Each row is a point on a tangle of strands that fork, close into loops and nearly touch. The rows are in no order.
In the rows, 128 means zero.
Two points are linked if the straight distance between their rows is under 34.4. Some points are linked to none.
mav: [132 176  99 168 122 125 153  89]
refos: [176 123 169 140  80 167  86 143]
tugo: [ 87 107 136 210 127 147 166  89]
zire: [146 132 170 148 142 180  59 161]
Voku: [ 97 132  96 130 159  99 153 119]
talu: [103 122  95  99 185  87 137 120]
sopip: [159 122 156 110  96 149 111 146]
gepo: [119 159 107 106 176 106 139 111]
bofiz: [139 125 139  80 145 118 122 141]
zup: [144 124 172 124 155 170  64 165]
geli: [136 120 119 106  81 122 153 140]
lim: [ 93  95  92 103 153  83 147 132]
kiter: [ 73  94 118 195 123 123 170 111]
mubik: [126 130 121  88 146 108 135 134]
lifi: [ 89 120 124 214 127 143 167  91]
mefev: [147 190 112 128 144 129 141  97]
sagir: [143 155 129 101 133 127 135 123]
rak: [126 160  99 157 116 125 158 102]
ramu: [191 177 149 126 102 147 109 100]
kudug: [ 69  80  93 147 156  91 155 123]
Gokom: [ 82 104 111 198 107 124 170 108]
pizu: [133 155 113 111 130 120 147 122]
nir: [131  81 161  85 139 134  93 169]
fet: [135  95 157  80 146 131 100 161]
keta: [ 93 123  91 113 176  90 143 118]
durip: [133 171 116 104 166 116 136 112]
fopev: [143 181 116 113 156 125 135 107]
dunap: [ 64  81  96 160 138  96 161 124]
Bomab: [101 107  96  99 135  91 151 137]
dobal: [164 140 166 108 128 157  97 139]
dinin: [147 120 153  93 114 139 119 147]
Nakud: [166 149 154 101 120 144 113 128]
Buvi: [176 139 176 146 113 176  73 141]
dip: [172 194 119 141 114 130 132  87]
Rirek: [126  95 129  71 143 104 121 149]
sota: [102 139 116 214 126 139 160  83]
genip: [203 152 174 156  86 160  72 112]
Zupup: [125 150 100 143 103 117 156 113]
dap: [104 144  96 133 148 107 153 116]
Fufut: [164 140 174 145 126 179  67 147]
geri: [185 186 131 129 104 135 118  95]
Fid: [131  80 166  95 124 145  93 178]
zusil: [ 71  83  84 131 162  82 147 125]
nubi: [ 91 115  94 165  92 116 174 122]
rok: [131 111 130  88 111 121 137 145]
lan: [118 130 106 116 107 112 157 130]
kuzam: [192 166 159 129 103 154 100 109]
bigin: [153 128 128 110  73 127 142 135]
pifo: [119 153 105 125 137 114 151 115]
Vupep: [177 132 173 151  93 174  73 139]
firos: [ 86 103 100 189  87 122 176 117]
Til: [102 123  95 151  98 112 169 124]
seben: [159 196 113 132 130 127 136  91]
bul: [145 120 139  90 112 132 131 146]
Lilok: [122 114 115  73 176  94 122 130]
seli: [101 116 102 113 122  98 157 131]
Vifa: [154 128 172 111 133 162  86 151]
Lofo: [170 124 163 120  85 157 101 141]
ref: [125 139 106 126  98 114 159 124]
Pasu: [126 108 118  94  93 112 150 148]
kifig: [ 63  78 121 186 135 121 168 114]
zame: [112 159 105 205 121 135 156  79]
veluv: [100 158 103 178 152 126 154  97]
gev: [148 124 174 113 148 164  80 158]
Kise: [ 85  89  85 113 162  78 144 127]
tebu: [122 111 115  79 143  99 135 142]
mubo: [128  87 137  62 159 108 106 154]
Fige: [105 153 101 118 182 105 141 108]
fut: [125 106 163 151 129 172  57 183]
timi: [124 172 101 187 125 127 153  83]
Laduz: [ 63  77 106 172 130 104 167 121]
fufo: [137 110 151  77 146 129 111 149]
Gofad: [158 154 136 104 118 135 130 124]
lilu: [132  85 168 113 114 155  85 180]
febi: [115 123 107  85 175  92 131 126]
megev: [127  84 169 130 111 166  76 187]
Neron: [198 155 170 143  94 162  84 115]
Pem: [131  98 165 143 117 171  69 183]

A tip is a point with one link. Name the tips that can be reached along the links from each point below, in the order of the rows.
Vifa -> bigin, Lilok
mav -> tugo, Til
fufo -> mubo, fut
geri -> genip, Fige

A fork is a point with three links, a tip a point with one. Leave the first point through the second and follow the links. Name the first fork or tip that comes.
pifo / dap -> Lilok
sopip / dinin -> bigin
fufo / fet -> fut
dip / geri -> genip
Gokom / firos -> Til
zame / sota -> tugo
mubik / tebu -> mubo

Name the points in between on the shortest way along the links from the first point to the second, in order.
Til / kiter -> nubi > firos > Gokom
durip / geri -> fopev > mefev > seben > dip
kuzam / dip -> ramu > geri
pizu / gev -> sagir > Gofad > Nakud > dobal > Vifa
